Points, in no order, along strands that fork, close into loops and pass close to each other.
Two points are linked if the straight distance between their rows is under 124. Some points are linked to none.
Vilu: [ 21  16  11  -9 -16  -3   8  -7 -10 -57   5 -48 -20  16   2 -11   5   8
  -6 -10  -9 -18  18   8   2  -5 -13  17   0  10   3 -13  -7 -13  -4  -4
   4  20  -7  -2  -1  27 -30  -9 -10  16 -24 -11  -7  33 -21]
mon: [-12 -41   8   7  -5  16  15 -22  36  -5 -12   6 -36   7  31 -43 -28 -14
 -13  -7  -9  -2  17  -9  25 -11  -2 -22  20 -22  -4 -21  -1  11 -24  -2
   5  25   0   0 -52  23   8  19   4  10  27   1 -24  23  30]
lenog: [ 12 -23  -1 -21   8  14  29   5  13 -34   7   7 -26  19   7 -44  10 -29
  30  16  18  -8  26  10  12 -47  -1 -18  19 -11  -1  -8   2  27  21 -10
   3  15  25   9 -12 -17  11   5  20  38  16  -6 -49   9  23]
tepi: [-22   7 -40   0  44 -20 -27  -2 -15 -19  11  19 -30  25 -15 -40  24  -6
  10  -6 -23  11   6  -5 -11 -11  25  -8  -1   7   0  -1  -4   8  39   1
 -17   3 -23  33   4  11  22 -26  14   3  -3  -1   1   2   4]
kofu: [ 13 -44  -5   9  -3  -8 -29  14  19  28  -9   5  27 -10 -11  50  12  16
  -1  -6 -33 -14   6 -20 -20   2  -5  13  32  14 -13 -20  11 -12  -9   6
 -34 -13   3 -11  26  10  19   5 -18 -30 -28  17  36  21  12]
bub: [-13  -7  -8   4 -16   7   4  -7  17   6  -9 -16   2 -13  25  13  -5 -26
  19 -17   9   5  45   2   2 -11  -3  15  11   0  -8  -3  18  12  25  -9
  -3   1  18  -7 -19 -39  57  16 -10 -15  22 -10  35  24 -30]
keru: [ 32 -21   5  -3  14 -12  29  10  -1  -8 -22 -45 -10 -21  -7  25  24  24
  15 -19 -29  -6   3  -6  -1 -26 -15   8  -2  20 -13 -11  23 -18 -16   8
   2 -11  16 -13  11 -13   5 -36   0  20 -31  21  -3   1  14]
runiv: [  1  29  -5 -20   4  22  13  29 -23  -3  19  15 -10  -5 -20  -1   7 -23
  11  22   3   7 -38  -2  -2  30 -15 -10 -35 -15  13  11 -17  16  10  30
  10   3  -5  22  15   0 -35 -13  11  24 -33  34  -6 -13  29]
Kigip: [-33 -14 -28 -12 -10  -8 -42   4  -3  18   6   1   6   9  26   7   7 -10
  -9 -33  10  -4  46  -3  13 -43 -13  26  -6 -10 -15 -16  25   7  20   0
 -17   1   6 -19 -30 -35  30   4  -6  -9  32 -18  33   6 -42]
Zunu: [ 11 -25  30   4   4  21 -17  18  -9  14   9  43  -3  26  19  26  16  -8
 -27   0  31 -11  14 -30  -3  -8 -36  18  19   5  -2 -12   9  25  38  -8
   5   8  16 -11   3   5  12  11   4   9 -24   9   6  11  -2]
meda: [ -7  -9 -10  21 -19 -11  -5   8  33  10 -26 -44 -11 -10 -12  14  12  15
  13  -6 -14 -14  23   7   3 -16  24 -12  15  -2  -3  11  32   5  -9   3
  24 -21  14  -7 -35 -42  23  -4  -8   9  50 -10  -9  -6 -21]
Kime: [ 14  -1 -15 -26   1   7  15  -9   6 -19  -8  -8   9   6  -9 -31 -30  -2
  33  28 -13  -9 -26  37  19  -8  12 -15   9   7   5  17  -5  18   9   7
  24  12 -34  10 -25  13   2 -11 -17  20  12   5 -24   6  32]
dit: [ -9 -16   4  22  -6   6 -19 -10 -10  26   0  38  36 -32   6  37 -27  13
 -10  25  22   7 -16 -10 -17  25  -5  -5  14 -27   3 -37 -21  11   1 -12
 -48 -12   9  -9   9   1  32  19  17 -35   0   1   6 -21  33]
Seru: [ -8 -23 -25  19 -24 -16  14   2  28 -10  11  -3  21  21  -9 -22  15 -22
  43   6  34  17  19  16  -6 -42  54   1  17  16  21  11  15   4   4   0
   6  -1   4   8   9 -21  19  15  29  -5  21 -44 -26 -26  18]
bofo: [ 19  -4  50  -7  22  30   6  43 -28   3  13  22  -9   6  17  33   4  -5
 -39  -8  26 -17  20  -2 -22   9 -28  15   4   3 -20   2  10  24  10 -27
  24   5  14  -6  14 -15 -10  31  15  32 -27  -7  -3  -6 -10]
Sed: [-33  25   9  36 -28   8 -20 -19 -18   7 -13 -23 -18  -9   7   9   4 -14
   0 -15   6  -3   2  -5   1  15 -27   9 -40  -7   3 -21 -44 -32 -22  16
 -28  16 -13 -15 -25   7 -25   3 -12 -15 -14  27   5  24   9]
Zup: [  3  16 -17  -8  -5   7  -4   4  12  18  -1 -15  31  13 -13  -1 -31  39
 -20   0 -17 -11 -49  24  -2  26  31  -8  22   0   3  41  -3  13  15   4
  36  -2 -53  12 -12  17  16   9 -37   8  37 -30  -9 -15 -13]
nebut: [ 10 -14  17  -8  -4   6  35  12  19  23 -13  20   1  -4 -21   0  -2  13
   0  28   4 -23 -25 -19   5 -12 -15 -33  15  -9  11  11  40  13  -4  -4
  12 -33  59  -2  10 -34 -19   8  17  22  22   9 -41 -34  -2]
buret: [ -2 -25  23 -13  -2  -8 -51  -4 -15  15   9  10  20   2  33  24   6   4
 -50 -20  -7  22  -6   8   7   0 -18  45 -33  -5 -12 -21 -19  15 -22   4
  -7  30 -23 -28   4  20 -19 -13 -24   8 -14 -15  25  15   4]
fana: [ 30   3  12 -15  -3 -22 -31  24  -8   9  15   1  31  -9  27  40  -1   8
 -21   2   1  11   5   7 -14  -9 -26  56 -13   9  -5  -8   3  14   6  12
 -19   6 -28 -20 -11  13   7  -6 -22   4 -20   4  37  13   9]
Gidon: [ 32   9  27  15 -14  -6  59  -2  36  18  -1  18  35 -10 -19 -10 -24  -4
  -7  31  23  -4 -44   3   1  -1  -7 -16  -4 -25  14   7  15   6   6  -1
  23 -24  32  -5  -3 -18 -25   3   5   0  26  13 -72 -34  -2]
Nepef: [-28   9   2   7 -14   9  -5 -12   6   1 -24 -29 -16  -4  -7 -15  10  13
  -3  23 -16 -14 -23  -4   9 -32  13 -20 -18  -8  13  -1   3 -18 -33  -3
  -5   7   4  15  -2   0 -12  -9  26  10   7  10 -22  -1  22]
zabi: [ 14 -15 -11  19  -2 -13 -23  -7 -11 -27 -10  -7  14   7   9   1 -17 -20
  29 -26  -7 -11  30 -15 -11 -43  11  22   9  16  -5 -38   5 -13  19 -13
 -33  -2  12 -11  -2 -16  30  -7  12 -11 -18   5 -17  -7  -1]
lor: [ 12 -11 -13 -19   0 -13 -31 -15 -18 -49  -1 -24 -14  10  28 -13  -5   9
   5 -21 -19  -3  32  -3  33 -29  28  21  -3   2   4 -32  12 -12   0  11
   9  24  -8  -6   0  22   6 -16   4   9 -15 -23   2  31 -19]
bev: [-16  17   2  11   3   8 -15 -14  -3 -16  20  11 -23  35  35 -17  17  -3
  -4 -26  38   0  26 -14   5 -19 -21   4  30   4 -19  19  -4  19  58  -9
 -34   6  -3 -19 -24 -30  24  -4   7 -30  18  18  29  -3 -16]
Sonu: [  5  29  13   9   7  -2 -16 -21 -20  -5  11   7  23  -1   9   8   9   6
 -42   0  35  -5   6 -13 -28  40   2  14 -12 -17  -3 -21  -6   1   9 -12
 -12   5   8  18  14   2  16   2   8 -16 -14  21  17  -3   3]
Zufaf: [ -7  -6   7 -26  -8   8   5  -3  14   1 -11 -24  -6   8 -12   5  27  -1
 -12  38  -2 -12 -10   4   0 -19  11 -27  -2 -19  25  10  46  -2 -29  -1
  14   5  27  15  33 -16  -7  13  39   3  10 -14  -7   5 -23]
Leli: [  4  13  28 -13 -18  -1 -23   8 -10 -20   1 -10 -14 -21   8  44 -14 -26
   8 -11  46  32   7   6  -7  34   5  22  -2  -5  19 -22  -5 -14  -6   3
  22  28  19  -5  14  -8  10  12  -6 -42   6 -39  24   8 -30]
Bod: [-44 -11 -23  -5   1   8   8  -8  21   3 -14  16 -23  20  22 -37  27 -28
  10   2   0  12  20 -12  17 -29 -17 -26  17 -12  -7   8  22  17 -11 -22
 -19  -1   7  13  -8 -27  19  31  27 -16  15   2   4   0  -3]
gif: [  4  -1  -4   7  17 -33 -11  21 -13  11 -18  -8  -6 -10 -21  29  30  -7
  28 -10 -18  14   7  -7 -18  36  -6  18 -14  15 -12  -1 -17 -19   7  -3
   6 -17 -16  -7  15   1 -22 -14 -31   6 -45  22  -7   3   6]
rozug: [-23   1  24   7  11  11  20 -34   5  -1  19  24 -26   1  28 -30  10 -41
 -18 -26   7  65 -11 -13  34   9 -22  -8 -14  -7   9  22 -30  24 -10  23
 -24  22 -25 -11 -28  24 -11 -31   8 -25 -18  21  22   7  -2]
voga: [-24 -11  -2 -31  22  12 -14  -3  -9   0 -16 -13 -28  -2 -15 -20   8  28
 -37   4 -55 -38 -29   2  -8 -28   0 -22  -9   0  -4  14 -13  -4 -14  -7
  -3   5 -10  31   3   9 -10 -19  -2  39  -3  24  -1   8  19]
lalin: [ -4  -1  -7 -16  14 -26  -3  44 -24  10  35  -3  14  -6  16  28  30   5
 -50   2  -5  -8  33  -7   2  22  -7  10 -30  -5 -14  10  28   4 -12 -13
   1 -27   7   4  30 -18  -2  10  -8  39  -4 -12  36 -27 -39]
Sol: [-21 -15  -3  12 -30  -8 -28 -13   4  26  -7  18   2   7  17  -2 -20 -21
 -25 -30  -3  19  17  10  22 -33 -14  27 -16 -14 -41 -31  -8   2 -32  -9
 -26  35  -1 -38 -58 -15  -8  25   7 -16  37 -29 -14   9 -20]
Peku: [  5  -1 -10 -23  33  14   1   2 -32   3   1  22  15  14 -15  -5 -21  15
   0   5 -33 -26 -18  -6  -9  22  13   4   0   7 -18  11  -5  10  32 -17
  23   5 -28  25  30  -8  31 -20 -24  34 -21 -10   8  -8  -3]
lopu: [ 39  34  16   8  -9   5  17  24  -4 -10  16  15  -2  28   0  13  17  -1
  -5   7  30 -10 -18  13  -1  -5 -37   5 -21 -10  -3  26 -11  37  26  21
   9  -9   0  -9 -24  -9 -30   2   4  25  -3   9 -33  -1  -1]
tulof: [  8  -4  -5 -12  -4  -3 -16 -21  24 -15   3 -14 -14  14  -4  17  36 -15
 -15  -1 -12  -8   1 -11  -2 -12  -7   1   0 -14  18   0  32 -19  -3  18
 -16 -16  16  10  27  13   9   1  -6  -6 -35  10  11  51 -29]
fop: [-41 -59   5  16   0   1 -19 -44  13  33   3  44  10   7  28  -8 -25  -7
 -24 -24 -16  26 -12 -13  21 -28   9   9 -16 -22 -33 -20 -22   7 -36 -10
 -12  34 -32 -33 -34 -19   5   7  18 -10  39 -20 -19 -21   4]
nazub: [ 14  12  22 -21   6   2  26  17 -35 -26  13 -22 -26  -9 -19  -4  -5  -3
  -7   0 -30 -20  14   7 -19   9 -13  -6  -7  21 -10  -6   5  -7  -9 -12
   8  28  -3  25  28  -1 -40 -13  -7  52 -43   5   0   9 -19]
lur: [-25   6  -8   9   1 -21 -28 -13  -5   0 -23 -17   6 -13  -9  12  22 -25
  30 -11  -1  13  10   3  19  38 -10   7 -11   3  -4 -29 -17 -49 -20   4
  -9   2 -18 -12   7  20 -37   6 -35 -23 -28  39 -10  28   7]
Rab: [ 21  15 -14  -4  -9 -41 -19  32 -14   0  25  23  10  23  16  21  -5 -33
  -2  -3  -4  14  34 -10  -9  10  -1  41  -1   7 -20 -23   9   9  31  14
  -6   8 -15  -5 -11  23   1   4 -38   5 -23  -6  18  14 -14]
sona: [-20  10 -25 -25  25   1  -8   5 -21   2  10   3 -11   6 -18 -22  12  24
 -21  13 -28 -21  -5   2  -9   2   5 -22  -2 -11  -9  22  -4  24  19 -10
 -11  -6 -11  42  19 -16  17 -20  10  32  -5   9  12 -18   7]
Biv: [ -8  -7  -3   6   5  21  -9 -44   5 -11 -17  18  26 -12 -11 -35 -21  -2
  12  16 -19  -1 -18 -18   0 -12  41  -7  15   8  13  -4  -5 -13  -5 -12
 -17  13 -23  15  18   8  26  14   4 -30  -8   4   7  13  11]
Vibo: [ 13  24  10  15  -8   0  14 -30   3 -20   1  18  13   6  -3 -20 -12   5
 -10   5  18  -8   3  -9 -13  10  25   1  22   3   1  11   6  -4  22  -8
 -11   3   2   9  18  -4  33  24  -1 -32  -8 -13  13  15 -13]
Tolom: [-30 -10 -30  18  13  -7 -36 -20  -2   5  14  15  -7  32  32 -14  27  -7
 -14 -30  45  27  28 -19  16 -29   0  10  15   3 -22  -5  17   1  27  -7
 -35   0  17 -19  -9 -19  19  -7  17 -45  22 -20  10  -8 -31]
Sema: [ 16  26   9  -8  -5   9   7 -33  -3  -5   0 -26  35 -23  -3 -12 -49  16
   5  -2 -20  -1 -33  31   1  15  21  12   9   0   0  26  -5  -4  17  -1
  29   3 -36  -3 -16 -12  24  14 -36 -12  41 -20  13  -7 -25]
kikib: [ 24  23  29  -5   2   8  26  24 -16  -9  23 -15 -17 -14 -18  -6  14 -16
 -44   6  -9 -12 -11  12 -16   6 -26  -9 -16  -3  -2  26  19   6 -16  -2
  22   1   7   3  14  -6 -44   0   9  64  -3   1 -17  -9 -29]
nagag: [ 19   3  17 -28  14 -10   7  -3 -25 -25   5   4  -2  -4 -12  -6 -12  -9
  18   6 -24  -9  10  -9 -13   3  17   5   4   5 -11  -1  18  -9  17 -29
  34  13  -2   6  36  -2   0 -16  -1  36 -26 -22 -29  -6  -5]
tar: [-30  -6 -27  11  22  -6 -24  -4   0  -4  18  12 -15  34   0 -35  19 -12
  32   1  20  28  30  -1 -14 -24  51   7  22  22  19 -11   2   5  34   0
  -4   1  -6  22  23  13  28  -5  21 -16  21 -40 -13 -24   3]
kuv: [ 27  11  15  -5  -5   5  58  26  45  19   9  21  28   0 -10 -21 -64   1
  15  25   9  -1 -37  18  -5  14   7 -20  -5  -1  15   4  -9  -2   5  14
  26  -3  26   3 -26  26 -51  -8 -10  -2  26   3 -57 -23  18]
pobig: [-13   2 -15   9 -17  -4   5  21  41  28 -14  -9   0  10   4 -15 -16  21
   2  -8  -2   1  -8  26 -13   2  24 -21  25  18  11  44 -10   2 -17   9
  30   6 -16   9 -22  18   8   8 -16 -16  39 -31  -5  -9  10]
Teb: [ 21 -25   4  15 -13   8  -7   2  -7  28  -2  21  29  -6  10  44 -24  33
 -19   7 -10 -26  -6 -30 -14  -2 -15  -3  20   5  -1 -18  -1  -4   0  -5
 -30 -22  31 -12   6  -1  24  25  -6 -15  -8  14  32  -4  19]
Gad: [ 27  -6  -9  -9  18  -3  16  15 -19  -8  25  32  -7   8 -22  -5  18  10
  27  34   9  -1 -25 -17 -19  -6  -5 -30   7   5  13   0   4  29  32 -18
  -9 -20  38  17  40  -3 -24 -28  53   7 -13  16 -32 -21   8]
Lurad: [ 19   1   0  14 -10 -14   0  26   2  22 -21 -40   3 -10 -16  41 -12  36
  -7 -24 -23 -22 -13  -5 -17  15  -9  14   8   7 -17   4  -4 -15  -1  19
  24 -17  -4 -14 -22  -8  -6   1 -36  15  30   9  23 -15 -21]
gezit: [-14  23 -21 -12  33  -8 -22 -12 -20  -1   4  -7  10   2 -25   3  18  27
  14   1  12 -18  -6  12  12  36  66  -4  36   5 -18  -1 -17 -33  38  -7
  24   5 -30  22  30  40   7  -8 -15 -30   4 -23   6 -14 -47]
tam: [-21   4   6  15 -11 -18  31 -13  24  -8 -28 -35 -11 -23  -7 -45 -17  -7
  16  26  -2  -4 -20  10   3  -5  23 -34 -11 -12  11 -20   0 -20 -36 -15
  16  11   3  17 -11  11  -8  -9   4  12  11  13 -70 -17  23]
Dav: [  1   9   9 -15 -11  15 -24 -39 -14  -7  -8 -23  31 -32  13   6 -32  11
  14   1 -27  -6 -14  20  16   9  -2  10   2   1   6  -5  -8 -14 -11   3
   6   8 -49 -14 -19   5   5  10 -15  -8  11   1  21  35   2]
Zosan: [ -6  20  -5  -6  38  33  26  41 -30 -15  27  13  -4 -23  -2 -18   6  -6
  -8  20  27 -15   2   4   5  11 -29 -10   2  -6  -5  34   6  39  37   4
   3 -20  39  16  -8 -48   4   0  25  27  10  27   8 -30  -5]
Kika: [ 14  26   5   0  -9   2   7   9 -22   4 -14 -19  13 -23 -12  12   1  -7
  28   9  -7  -5 -27  14  10  41 -16  -2 -23   4   2   8 -21   3   4  21
  25 -11 -20 -11  -4   2 -27  -9 -28  21 -19  34  -7   4  14]
beb: [-19   5   9 -14   0   3  28  11  -4  17 -17 -23  -1 -16 -25 -10  10 -12
 -29  34   2 -19  -7  -3  -6   0 -13 -26   3 -16  -7  22  58 -10 -30 -19
  -3 -26  46   3  26 -42 -27  19  26  25  19   6 -12 -17 -23]
mar: [ 22  16 -15  -1  -8   3  27  42  -1  -8  20 -26 -10   1 -27   5   4  15
 -23  -1 -25 -11 -19  -5 -12  -2 -25  -5 -17  27   7   2  -1   5 -27  30
 -12 -15   6  17 -25   8 -62 -13 -12  51 -22  37   1  -3  24]
Fef: [-10 -31 -12  24 -27  -8 -10  -9  18 -11 -10  -1 -15   0  21 -18 -27 -23
  11 -20 -14   4  41  -2  18 -17   2   6  11 -13 -25 -37  -9  14 -22  -9
 -17  18  11 -35 -55  -8  16  23  -8   0  22 -13 -22  17  22]
vuf: [ 12  -6  17  14  -8  18  10  30  12  10   8  -9  -4  16  10  18   8  35
 -34   2 -25 -25 -13 -16  -8 -20 -26  -2 -19  23   5  -1 -14 -11 -32   6
 -15   0   4   2  -6  32 -56   2  -5  15 -30  17 -10   4  27]
pufa: [-32 -28 -17   3   5   0 -13 -18  21  -3  -3  16  -7  35   7 -11  18 -38
  -1   8   5  10   6 -26  14 -22 -21 -20   3 -14  -6 -20  46  -5 -32  -3
 -34 -20  17   8  39  -3  17  20  39 -29  -5   5 -16  10  -6]
fefu: [-18   0 -17 -24  17  -6 -15  -7  10 -25  19  12 -35  25   7  -9  37 -46
 -24  18  -3  -2  12 -24 -14   3  -7 -26   7  -8  10   7  46  -5  -5   1
 -46 -13  24  29  28  15  -9  22  24  -8 -22  11  19  29 -24]
vatis: [ 49 -10  11   4  -8   2  26  -4  -9 -17  17  25   5   7 -34   1   8  26
   9  23  -3 -16 -40 -26  -2 -23  -7 -28  -7  12  27  -8   0  -5   7   3
 -27 -18  20  11  33  24 -33 -23  22  -2 -50  29 -29 -11  20]
vib: [ 23   8  -8 -16   4 -27   8  49  -4   2  37  17  -9   8   7  29  30 -22
  -4  -5  -9   7  46 -20 -22  10 -12  20 -15  11 -17  12  27   1  10  14
   2 -20  -1   4  13  14  -9   1 -16  36 -31   1  21  -5 -22]
zizo: [-36  31   2  33 -14  10  -8 -45   1  13   5   1 -16  -4  22  -7  -6 -27
 -34 -28  22  12   4  -8   0   3 -46  21 -32 -18 -29 -11 -14 -15 -18   1
 -46  16  -3 -15 -21 -12   5   8   4 -45  -3  36  23  22 -15]
peg: [ 29   8  -6 -19   4   7  14  48   6 -20  14   2 -24  12   5  36  20 -24
  19  -2   7  -2  26   7  -4  12 -10   2   7  -5   3   4  11   5  24  21
  33  -4  39   3  -4  -7 -20   0   9  29   0   0  14  18 -25]
kem: [  3 -16  -5  -7  26  29   1  -4  11  15 -12  22  -2   6   4 -14 -37  15
   8  11 -32 -26 -16   5   8 -24  -3 -27  26  13  -7  22 -12  22  23  -1
  13  -9 -28  11 -38  -4  29 -21 -12  14  25  16 -17   7  37]
zinu: [  2   9   3  -2 -13  -9  24  26  10  -1 -24   9   4  -2 -19   9  -2   4
  73  16  37  37  -1  24   5  10  29 -11   0   5  20   2 -30  -8 -12  -3
  19   3  24  -1  28   3 -20   1  20 -37  22 -53 -16 -33  17]
mitam: [ -1  16  23 -13  10 -13 -19  17  -6  -9  19 -14 -32  -7   4  35  12 -32
  11  -9  20  14  32   7 -18  25   4   5  -2 -13  -2  -2  24  -8   4   4
  22  -2  33  -7  21   1   8   1  14   1  -3 -34  14   9 -38]
named: [ 15  23  32 -19  -7   1   5  -2 -26 -12 -16 -24   4 -32 -11  24  -9  -6
  30   0  32   6  -6   6   4  49  13   8  -1  12  26 -14 -15 -45  13   1
  29   8  21 -11  29  -1 -22   3  -2 -32  -3 -12   7  -3 -28]
Safo: [  9   9  -3  18  18   0  -8 -30 -27  13   7  12  51 -28 -18  40  -2  14
 -37  11  26  12 -19  -3 -17  52 -11 -16  -9 -28  12 -22 -20  12   1 -13
  -9 -26   9  13  19  14  26  -5   8 -17 -22  32   1 -23  33]
lidev: [ 15 -10   1 -16 -16   0  37  27  29  11 -12   7  11  -6 -21  -4 -36  16
  47  34  10   5 -19  12   9  -3  34 -16  -2  -4  36  -8 -28  -5 -19   7
  35   6  28   6  -2   9 -42  -7   4  -7  28 -34 -47 -34  25]
rizan: [-27  -5   1  25   3  -2 -35 -50 -12  28   5   1  12 -14   8  -7 -13  13
 -12  -7 -15  -2  -5  -8   3  -1 -26  19 -38 -18   2 -31 -47 -41 -30  -1
 -44  16 -24 -18   6  25 -20  -4 -16 -11  -2  13   3  19  18]
Pak: [  2  -5   0   1 -10  17  26 -11   7   7   1  35  31  25  -2 -16   1  26
 -23  22  55  17 -17  11   1  12  30  -8  14  -3  35  27   5  44  -3 -30
  27   3 -17  17  12  18  27  16   3 -11  10 -31 -13 -22  17]
sofu: [ -9 -22 -10   4   7   1 -29 -11   0  23 -24  18   4   3 -22   0  -3  27
   2  -1 -50 -15 -13   0  -6  13  16  -5   5   1 -23  -6 -31  -6 -10  -1
   3   2 -47   5  14  27 -18  21 -18   1 -10  10   8   2  27]
tuno: [  2 -33   0  16   2   2 -16   9  24  24 -13  12   2  24  15   8  -8  32
  -6  -1 -43 -17 -19  -2  -3 -34   6  12   4  14  -5 -12 -18  -1 -26   0
 -16  -8 -32  -5 -18  41 -21   1  -9   7  -4   0 -16  -3  37]
Mus: [-38 -11 -34   5 -13   3  10  15  22  14  -5 -23 -10  -4   4 -14  15 -13
  25  -2   0   6  47   8   9 -15  10 -19  -4  -3  14  16  14  27   0  -8
   4 -24  13  17 -20 -42  37  17  -2  -5  30 -19  29  -1 -11]
fativ: [  1 -10  13   9 -34 -14  25  -7  36 -17  -6  -7   8   3 -16 -12   1 -20
  53   1  46  36  18  16  -2 -20  21   6   0  -5  18  -2   0 -14  -8 -17
  39  18   3 -15  16 -10  -2  11  21 -24  10 -66 -36 -16  -2]
Feke: [-15  -9  14  -1  15  30 -27 -33  -1  28 -24   1   3 -17   5  18 -13  21
 -11   1 -39 -11 -17  -1   5   1 -28  12 -13  -8   6   4 -34 -20 -32  15
   4  -1 -47 -14  -8  14 -20   3 -27   3   1  31  22  42  21]
Zere: [ -7  10  22 -15  18  -9  -2  14 -20   1  16 -15  -4 -12  -1  -3  48  -5
 -32  -3 -30  -8  21   9   0  -4 -24   1 -24 -14 -15  22  35  13 -13 -22
   2 -13  -7   2  29 -35  -1 -14  10  58 -12 -18   0 -14 -32]
fup: [ -2  10 -23 -27  -2 -17  22 -11 -10 -42  -5 -36 -11  16 -15 -38   9   3
  49  -4   5   1  -3  32  20  31  12 -22  20   3  -1  16 -21  -2  14  -8
  28  18 -28  18   0   2   9 -17 -21  13  -2  16 -12  10   9]
rado: [-24  26 -21   7  -6 -17 -38 -20   3   8  18   2  -3   7  15   5   5 -39
 -27 -15  21  10  16   5 -15  10 -20  31 -19 -13 -21 -11  26 -12  -8   0
 -37  -6  26  -5  -8  -9  29  19  -3 -55   4  15  38  26 -39]
fasa: [-22  -9  -3   1   2  -4  13 -39  13  -6 -19   9  -7 -10  27 -46  -2 -33
  22 -25  16  65   5   5  24  -6   6  -1  -6   4  15   5 -15  -3 -13   0
 -18  16 -24 -18   0  14  15 -11   5 -43  -4 -10  25  12   4]
Paraf: [ -3  18 -23   1  -4 -20   6   4  -6   6 -19 -53 -10 -16 -10  -7  -6  33
  15 -18 -32 -21   1  20  13  -1  26  -4   0   8 -15  24  -7  -3   5   5
  18 -10 -14   2 -37 -10  10 -30 -17  18  31   2  -2  -3 -14]
lemo: [-14  38 -22   2   3  -7   7   1 -11 -16  -8 -15 -22  -3  -6 -16   0 -18
  48 -24  13  12  19  14  -5  37  17   4   8  12 -11  24 -29 -12  21   5
  14   5 -19   8 -11   5   8   0 -17 -21 -16   1  21   2 -16]
Ter: [ 23 -28  12   3   3  20   6  -5  10  -3   7  30  22  17  11  27   7  -1
 -18   9  25 -25  -8 -43  -9  -9 -30  -4  27  -5   6  -4  31  -3  29 -14
 -32 -31  25 -11  26 -14  19  21   0 -19 -28  36   6   9  11]
guma: [  6  20 -21  30 -39  -8  26  36  20  26  -3   6  18  -1  -6  -4 -25  21
  -5  11  -4  -6 -11   6 -20  24  27 -19  16  14  -2  24 -21   6 -20  14
 -10  -7  17   1 -33  14  -8  34   0  -9  29 -19   9 -23  29]
dudin: [ -8  41   1   1   4  -1  -8 -16 -47  -2 -22 -30  21 -21 -22  16   1  35
  16   1  15 -14 -15  10   5  46  26  -1   7  20 -12  -2 -28 -36  21   4
  17   3  -9  -1  37   4  -1 -20 -11 -13  -8   9  10 -10 -32]
lev: [-17 -26   5  16 -28   4   7 -18  25  17 -15  41  11  -5 -10 -15  -6  27
  -8   7  35  32 -22  -9  13  -6  41  -9  22   2  33  11   0   5 -33 -19
   8   5 -14   0  30  27  29  18  14 -36  16 -51  -1 -26  23]
kibi: [ 30  14   4  -3  16  29  31  34 -23 -22  22  16 -15 -17 -11  23  -4 -13
  20   7  17  -9  -8   5   0  20  -9   7  -3  -6  12  12  -2  10  38  35
  27   2  59  18   7 -17  -6 -11  23  13  -1  15  31 -18  -8]
bozam: [ -1   3 -17   2  10 -14 -30 -20  10 -11  -2 -15 -33   6  18  14  16 -12
  -1 -38  -3  -1  34 -12  -5  -2 -15  22  -8 -10 -14 -21  27 -26   4  -1
 -30 -11   4  -7 -11   2  16 -14 -10 -16 -22  13  30  33 -25]
Maruk: [-13  30  -1   8 -11  -2  19 -23   4   2 -16   3  -3   2   7 -39   8 -13
  26 -11  26  30  -8  24  19  28  -1  -4   6   9  13  31 -32  -4  -3   6
  18  14 -53   1  -6  24  -2   9 -10 -41 -10  10  28  21   5]
Duse: [-16 -36  -4  16  18  19  -3 -20  28 -15   3  29  -6  13  11 -34 -31   4
   4  13 -28 -12   2 -14   3 -40  12 -22  41  12   6  -2 -12   7 -10   4
  13   9 -28 -12 -56  20  20   0  10  16  35   8 -36   3  50]
Bigo: [ 17  25 -19  -3  33  -2  -5  10 -15 -10  22  31 -19  -3 -25  -3  22  11
  21  18  16  14 -31   1 -22  38   3 -23 -10   0  15   1  -1   7  28  14
  -3 -17  17  30  20  18 -11 -27  20 -10 -22  28  -2 -14   3]
neno: [ 22 -13  11   4   9 -10  13  30  -7  16   0 -30   4 -11   6  54  24  44
  -6 -23 -23  -8  11  -4  -7  -1  -3  25   4  25 -13  12   9 -18  11   8
  15  -9  15 -11  14 -14  10 -17 -29  12 -11  -2  45  -8 -23]
Gabup: [ 39  16  -2  -3  -6  -7  52  23  -1 -37  17 -45  -9 -34 -31  -2  -4  -6
  -1  -1 -24  -5  -4  28   5   5 -30   1 -32   8  20  -7  12  -5 -10  27
  12  -5  28  -7 -13 -10 -55 -25 -14  54  -1  41  -4   1  14]
ruto: [-16 -30   5   2  -8   0 -40 -30  -9  24   3  40  19  12  23  10 -10  11
 -26 -22   1  28 -21 -14  19 -10   8  23  -7  -3  -9  -3 -24  15 -19   7
   3  27 -45 -37 -18  10  -7 -13   0  -3  16 -27   1  -2  10]
Gasit: [ 43  -5  40 -14  24  10  11  23 -12  -3 -13 -33  -3 -28  10  10 -28  17
  -3 -17 -23 -14   6   7   9 -35 -26   9  -9  17  -7  -4  16   3  13  -6
   8 -19  24 -17 -24 -35  11 -20   2  23  -1   9  -1 -15  12]
Vara: [-19   1 -14  38 -24   3   7  -8  17  29   0  25  15  -1   9 -31  -9  20
 -23   7   7  22   0  10  -8   5  33 -12   5  11  15  17 -28  14 -37  -1
 -29  -4 -11   4   0  34   5  34  23 -29  14 -21  27 -11  37]
zepi: [ 11  -2  39  -7  -5   7 -30  -7   2   3 -14 -18  10  -7   2  26  -7  -5
 -17   5  23   7 -18   0  27 -23 -17  23 -33  -6   7 -15  13  -7 -23   8
  -4  -7   0 -28  11 -10  18  -8   5  -9  -5 -23  -4  22  -1]

A piece is all that can be reached along the links. How many separate loops has the piece of each point below (a circle has one, a figure eight two, a Y none), and how many tips (points with one link)?
dit -> loops 0, tips 3
Rab -> loops 1, tips 5
Paraf -> loops 0, tips 5

How many points has the smallest loop of links through each point below? Write 0 if it is on no loop.
beb -> 14
Feke -> 0
Zere -> 0
